Each row is a point on a tangle of strands that fork, close into loops and nearly touch. The rows are in no order.
Two points are linked if the straight distance between their rows is under 51.6. Some points are linked to none.
(48): [  7  21   0  24   8   6   0  26 -14   2 -10  -3  -6  10  -1 -18   7  -4
   4 -26   2 -10  10  -5]
(992): [  4   2   9   3  20 -10  -9  24 -19  20 -20   4  14 -27  -6 -11  -1   1
  21 -10 -25 -14  -8  31]
(521): [ 27  -3  23 -13   7 -11  -9  18 -12  12 -39  20  28 -24  18  -3   5   5
  -5   2  -5  -5 -12  39]
(447): [  5 -12  15 -15   1 -11 -22   7 -24  12 -31   6 -12 -29   9  11   0  -7
  19  14 -17  -7  -1  31]
(730): [  2 -12  20   4  -2   7   5  -8  21   7   4   6   5 -19  -7  -4  14   9
  -4  28   5  -2  -5   6]
(653): [-11   0 -26 -22 -10  -8  -1 -36   6  -7  19 -17 -20  12   8   6 -27 -13
   2  -4   5  13  -2 -11]
(1012): [  7  -6  10  12   6   7  12   1   0  10 -32  29  26  -8 -12   4   5  19
   3   3  18  -6  11   8]
(619): [  5  -9 -25 -16 -24  -6  -5  -5 -10 -13  23 -23 -19  29  19  -8 -15   0
  -9 -13   2  22   4 -19]
(1034): [-15   5   5  15 -20  14  13   0  13  -1  18 -21   7  28   4 -12  -6  -4
  -3 -21  22  -2  -1   4]
(535): [-11 -18   9   4  -9   7   4 -14  21  -8   4   4 -10  -6  -5  12   2   3
  -3  31   5   2   2  -4]
(879): [ 12  -8  25  -8   3  -3  -8  16   0  11 -38  33  40 -10  -2  11  12  -3
  -2   3  -3  -8   3  25]
(943): [-14  16  -2  -3 -10   3  10  -4   8 -13  28  -5   0  -8   3  -6   0  -4
 -14 -12  -6  18 -10 -19]
(102): [ -4   7 -11  -1  -4   8  17   6   3  12  15  -1  17  18   9   0  -4  19
 -10 -41  11  26 -17  -5]
(517): [  5   9 -20 -24   2 -16  -2 -20   9 -10  15  -6 -35  17   2  10  -6 -12
   4  -1 -12  20  -7 -12]
(657): [ -1   0  -2  -2  38  12   4  15   1   8 -23  16  26 -22   0  -5   5  -5
  -1  -7  15   3   1  11]
(953): [ 13  24 -23  -2  -9 -12  -8   7 -26   3   0 -16 -11  26  -3  -8 -18   4
  -3 -11  -2  -1   7 -14]
(60): [  3  19  -6   0  14   0  15  -5  -6  17   7  -6  13   2  -2   3  -1 -10
   2  -6   1 -11  -1   2]
(696): [  0  19   1   9   8 -16  -7   6  -8  14 -10   5   1   0 -10  17   9  17
  27  -2 -14 -12 -16   4]
(573): [  4  23  -2   2  -1  -1   1   5 -19  -7   2   1  -9 -12  -5 -12 -13 -22
 -10  -3 -18  -5   7 -15]
(504): [ 10 -13  -3   3   1  14   9  -6  20 -14  -6  13  30  -2  -2  -5  -5 -12
  -6  23   7  -9   3  15]
(858): [  3   5 -17  19  10  -2 -20  16  -7  -2  -1 -11 -18  12  -4  11   1  -1
  19  -4 -17 -13   8  -1]
(42): [  9  17   1  11 -18  -4   7  10  -9  -2  22 -34  -8  19   2 -27  -3 -17
   0  -9  14   2   5 -18]
(539): [-25 -31   6   0  -9  -2 -16 -16  17 -15  22  -2 -14   8   4  12  10  -8
   6  -2  11   0  13 -15]
(332): [  7  13   2  24 -12   8   2  22 -15  10   6 -20  -4  21   9 -16   5   4
   4 -23  20   5   1 -19]
(787): [-20  -7   9  18  -4  14   0  15  -4  -8  -7  16  24  -2  -2   7   9  -3
  -9   3   6 -12  11 -12]
(436): [ 23  11   3 -10  -7 -17  -3   1  13  13   8   6  -9 -19  11  -3  21   4
   8  32  -3 -12 -16  21]
(735): [  1  -7  28 -15  -5  -4 -23  21 -17   5 -42   7   7 -24  10  12   5   2
  22   8 -17   1 -15  44]
(433): [ 10  -4  25   0  15   4   0  14  -6   3  -6   9  26 -18   3 -17   3 -18
  -7 -17 -16 -18   2  19]
(120): [ -2   2 -19  -4 -12  -2   6 -20  12  -8  10  -1   8  21   3  24  -5   2
   2   5  18 -10   4   3]
(481): [ -2   8  -4  15  35   4  11  16   3   9   5  15  29  -4  -6 -10   6   8
   0 -19  23   3   6   1]
(938): [-17   6  -1  -4  -9   0  15 -36  10  -3  10 -10   6   0  -1  11 -14  -7
  -4  12  18 -11  -2   4]
(86): [  8  13 -19  -5  -4  -2   1 -24   1 -11   9  -3  -6  17  10  26   2  -8
  10  12  -7 -11  -2  -4]
(508): [ -9 -10  -3 -17   6 -12   1 -25   1   2  13  -1 -31  10  -5  13  -1   9
   2  -3  -2   9  -5 -24]
(957): [-27   3   5  16 -30   9   7  10  22 -12   3 -12  23  25   3  -6   1   3
   1 -15  32  17   3  -7]
(934): [  5   4 -29 -11  -7 -18 -11   5 -17   0  16 -29 -22  34  14  -5 -12   1
   0  -8   5   4  11 -26]
(791): [  5  10   2 -18  -6  -4  16 -31  -1   5   2   0  -5  -4  -8  -2 -12   0
  -7  28   7  -7  -4   0]
(947): [-12   1  -4  -9  -6   3  -5 -18   2 -21  31  -5 -10 -19  -1   1  -2  -9
 -17  15  -5   6   2 -21]
(385): [-18   2  17   8   1   7  15   5  22   1  -4  13  20 -13  -9   3  12  17
   0  -1  27  11  -7  -7]
(939): [ -5 -22  -2   1  17   2 -26  -1 -10   5  -2  -9 -24 -19   1   4   0  -8
   7  16 -13 -11  18   2]
(964): [-16 -23  -8   1  -8  -8 -19  -7  -5 -10  25 -16 -14   5   7   5   2  -6
   1  -8  12  -3  26 -23]
(196): [  3   7   3 -28   3 -22 -22   4 -31  -1 -25   5 -23 -25  -2  -5 -15 -16
  25  12 -26  -3   4  23]
(74): [  5   1 -10   4   8   5   2  -4  20  21   3  -3  18   4  -3  13  -2  22
   0   8   6   9  -6  -3]
(1040): [-14 -13 -16  18  -3   3 -16  18 -15 -10  -3  -2 -16  13   5   4   9  10
  -1  -4  31   4  28 -20]
(341): [-15 -18   3   4   7  -1 -16  -3 -10  13  11   6   1 -32   9   9   2   1
  -5  17  -5   0  15  -5]
(315): [-13  -7 -24 -11 -25  -7  -2 -25  -1 -14  20 -29 -18  29  19  -4 -23  -6
  -3 -10  23   9   0  -8]
(427): [  5  -2 -11   7 -14 -12 -11   5 -12 -11   0  -8 -18  41  14  15  10  -1
  13 -12   2  -7   1 -13]
(2): [ 16  22   2  -9  16  -1  -6   3  -7  -4   5   8   2 -21  -8 -13  -8  -8
 -10   9 -26   0  -4  -6]
(1022): [ 11 -13   5   4   9  15  -5   9   0   9 -55  27  19 -11  -1   4   6   2
   4  14   7  -6  10  22]
(201): [  7   7  -7  14  25   9   6   4  -3  15  13  -7  25  17  -3  -6  -2  10
  -6 -23   1  -5   5  -1]
(26): [  3  24 -24  -6  -4  -2  15 -11 -16   5  11  -5   5  12  -1  -2 -14  -1
 -12  -8   4  -4   2  -8]
(882): [  4   4  12  18  23  -3   2  19  -8  11  -7   8  21  -6  -5  -7   6  -6
  17 -21 -16 -21   4  21]
(17): [  6 -22  28   0 -13  -5 -11  12  -4  22 -29  11  -8 -27   4   8   9  -2
   2  22   1  -5   0  20]
(392): [ -5 -11  -1  22  -2  15   9   3  -3   8  -7  -8  -6   3 -16   2 -10  21
  -9  -4   0  -1  10  -9]
(920): [-13  -4  15  14   0  -1   5   5  20  -4   0  23  44   0 -11   1  16  -2
  -6 -11  12  -1   7  -6]
(550): [ -4  11 -13   8  11  14  11   0   8   2   6  -6  17  21  -1   3  -2  21
  -3 -15  17  12  -9  -4]
(1009): [  2  -8  -9 -16 -16   8  16 -10  15  -6  16  -2  -2  13  12   1 -10   7
  -9 -21 -14  27 -30   0]
(34): [ -9 -19  -2  12  -3  21   2  10  37  -8 -13  13  20  -1  -2   2   9 -14
  -8  17  -1   1  17   5]
(79): [-19  -6 -11   3 -22  10   8 -10  21 -20  10 -11  -1  17   8   1 -12   9
  -5 -13   2  20 -23   3]
(84): [ 11   6 -24 -14 -26  -4  13   1  -7   1  18  -2   3  19  13  -2  -8   9
  -8 -29 -23  20 -19 -15]
(666): [  3  -1  -9  -6 -15  -4   4   1 -24 -19   9 -15 -28  26   6 -11  -8  15
 -14 -21  -3  24  -8 -28]
(678): [-33 -23   7  10 -11   8  -2 -11  30  -7   5  -4   7  -7 -11   1 -18  12
  -4  23  14  11   1  11]
(831): [ -4 -13  -7  10   9  14   7  13 -11   3 -18 -10 -17  -9  11 -12  -8 -28
 -10  -8  12  -2  22   2]
(918): [  1  -4   2  -3   6   4 -11   6   0  -6 -17  12   8 -18   5  10  11 -20
   7   8  -9  -9   4  12]
(581): [  0 -26  26  -2 -11   5   0   5  17  13 -21  15   9 -27  -1  -3   8   5
  -5  29  12  -1   6  13]
(142): [-12 -20 -14   1   0  -8 -17   2 -19  -2  10 -10 -20  15   4   8  -1  20
  -4 -12  13   1  19 -29]
(225): [-28  -4 -11   6  -4  12   4  -5  17  -3  15 -12 -21  19   2  11   0   5
   0 -15  10  13  -4 -13]
(1033): [  7  -1  31  -1  10   0  18 -12  15   2  10   7  13  -7 -19 -12   7  10
 -16   8  -2   1 -11  10]
(668): [-10  12  12  -5   7   4  15 -12  19 -11  26   0  12  -9 -10 -16  -4   7
 -20  -3   5  14 -14  -1]
(282): [  2   1   2  15   9  15   1  13 -17  10 -27  -3 -15  -2  -7 -10  -1 -15
  -3 -11  -2 -10  12   7]
(579): [  8   5 -20  10 -17   4   4   9   6 -21  10 -13  -6  38  21   7  13   3
  -3 -15  12   5 -10 -13]
(295): [  3 -29   8 -19  -7   7  -2  -8  15  -3 -26  15  -1 -18  -3   0   3  -6
  -6  39  17   1  12  14]
(273): [-14   0  -1  16  -4   8   4  14   0   6   5  -1 -19  13   4   9  11  14
   2 -27  -6  17 -13 -20]
(756): [  5   0   6   7   4   3  -1 -10  11 -12  -9   8 -21   4 -12  13   9  -4
  -2  17  -9 -13  -8  -3]
(222): [ -3  12   2   6  -2  -3 -12   7  -7   8   5  -3 -17   7  -2  18   2   8
   8 -12 -16  -2  -4 -13]
(36): [  3  13  -2 -17   2 -21 -20  -2 -16 -15  -8  -1 -23 -14 -16  -3  -5 -11
  27  21 -34 -12  -5  11]
(465): [ 21   8  19 -17  11  -9  -4   5 -12   2 -18  22  16 -29   7  -7  14   5
  -3  17   1 -11  -7  25]
(283): [ -4 -15  -1  -9  21 -10 -17 -12  -2   4   2  -5 -37  -6 -11  15   5   8
  17  10 -11  -1   7 -15]
(319): [ 16  20  14 -16  -2 -12   5  -1   4   5   0  17  18 -24   4  -6  19   4
   8  26  -6 -17 -22  18]
(471): [ -9 -28   9 -17   4  -9 -24   3 -27  -7 -12  -7 -19 -22   6   7  -7 -24
  10  -3 -14 -15  17  10]
(979): [  7  21   9  10  22 -10   1  21  -1   6   1  12  13   3  -9   2  14   8
  15 -23 -14  -6 -13   9]
(87): [ 29  25  -2  -4   3 -10  10 -11   1   9   4   2 -10  10 -17  -4 -17  10
   0  -1 -22   7 -14  -9]
(808): [ 21 -18  21  -2   7   5   3   1   8   4   2  12  34 -22   8 -10  11 -15
  -4   8 -19  -9  -1  24]
(124): [ 19  11  12 -14  12  -6  -5  11 -23   3  -2  14  19 -28  -8 -22  -6 -10
 -10  -3 -33 -18   3  12]
(784): [-16  -2  -9   5   2  13   4  -2   3  -2   0 -10 -15   4   6   3   1 -16
  -6  -1  17   5  11  -7]
(199): [ 15   5  -1  -4   0 -13  -7 -10   2 -18  -1  -2 -22  -1  -6   1   0 -21
  12  17 -25 -18  -9   9]
(591): [  6   3   0  -7   1  -6  11 -14  -6  20  -8   5 -21 -17 -13  -2  -9  11
  -1  16   2   1  -3  -2]
(817): [-21 -23  -1  21  -5  14  -7  11  -5  -9  -8   2   4   9 -12   6   7  15
  -6   1  14   3  19 -14]
(874): [  4 -22  17  -5  11   9  10  -8  26   0   0  11  34 -13  -2 -17   7 -16
  -9   9   7  -6   5  26]
(85): [ -4   5  -7  -8   3  -7   1 -10 -13  -7   2  -5 -29  -4  -1  -4 -11 -22
  -3   6  -2  -5  16 -15]
(498): [ 11  21 -16   4 -10  -4  -1   8  -5 -12  13  -9   4  29  12   0   4   4
  -7 -25 -14  13 -15 -13]
(654): [ 21  12  11  -3  13  -3  15 -11   8   2  12   8   7  10  -8  -6   5  15
  -5   3 -18   3 -20  -7]
(881): [ 21  17   5  -4   0 -19  -3  -2  -1  24  -2   2 -22 -13  -6   2   5  16
  16  33 -10  -2 -12   5]
(588): [-16 -10 -12   3  -8  12   3  -8  38  -4   5  -4  26   4  -3  11  -6  16
   1  12  11  13  -5   9]
(478): [ -4   9   0   3  11  12  19  -3 -13  12  -5  -1 -13 -13 -14 -10  -9  16
  -7  -4   7  13   4  -8]
(522): [  4  22  -1   1 -12   5  17   0   3 -16  22 -15  10  20   4 -20   4 -19
  -1 -18  15  -1   2  -5]

How many points has the smallest loop of links through each point below? Write none if it is on no loop.
(17) => 9
(48) => none
(273) => 12
(619) => none
(881) => none

Name the points in between on the shortest way along the links from the first point to the second, in order.
(481), (581) => (201), (550), (74), (588), (678), (535), (730)
(315), (36) => (619), (934), (953), (26), (60), (201), (550), (74), (588), (678), (535), (756), (199)
(1012), (385) => (1022), (879), (521), (465), (319), (436), (881), (591), (478), (392), (817), (787), (920)
(539), (791) => (964), (142), (1040), (817), (392), (478), (591)
(34), (282) => (504), (874), (808), (433), (124), (2), (573), (85), (784), (831)
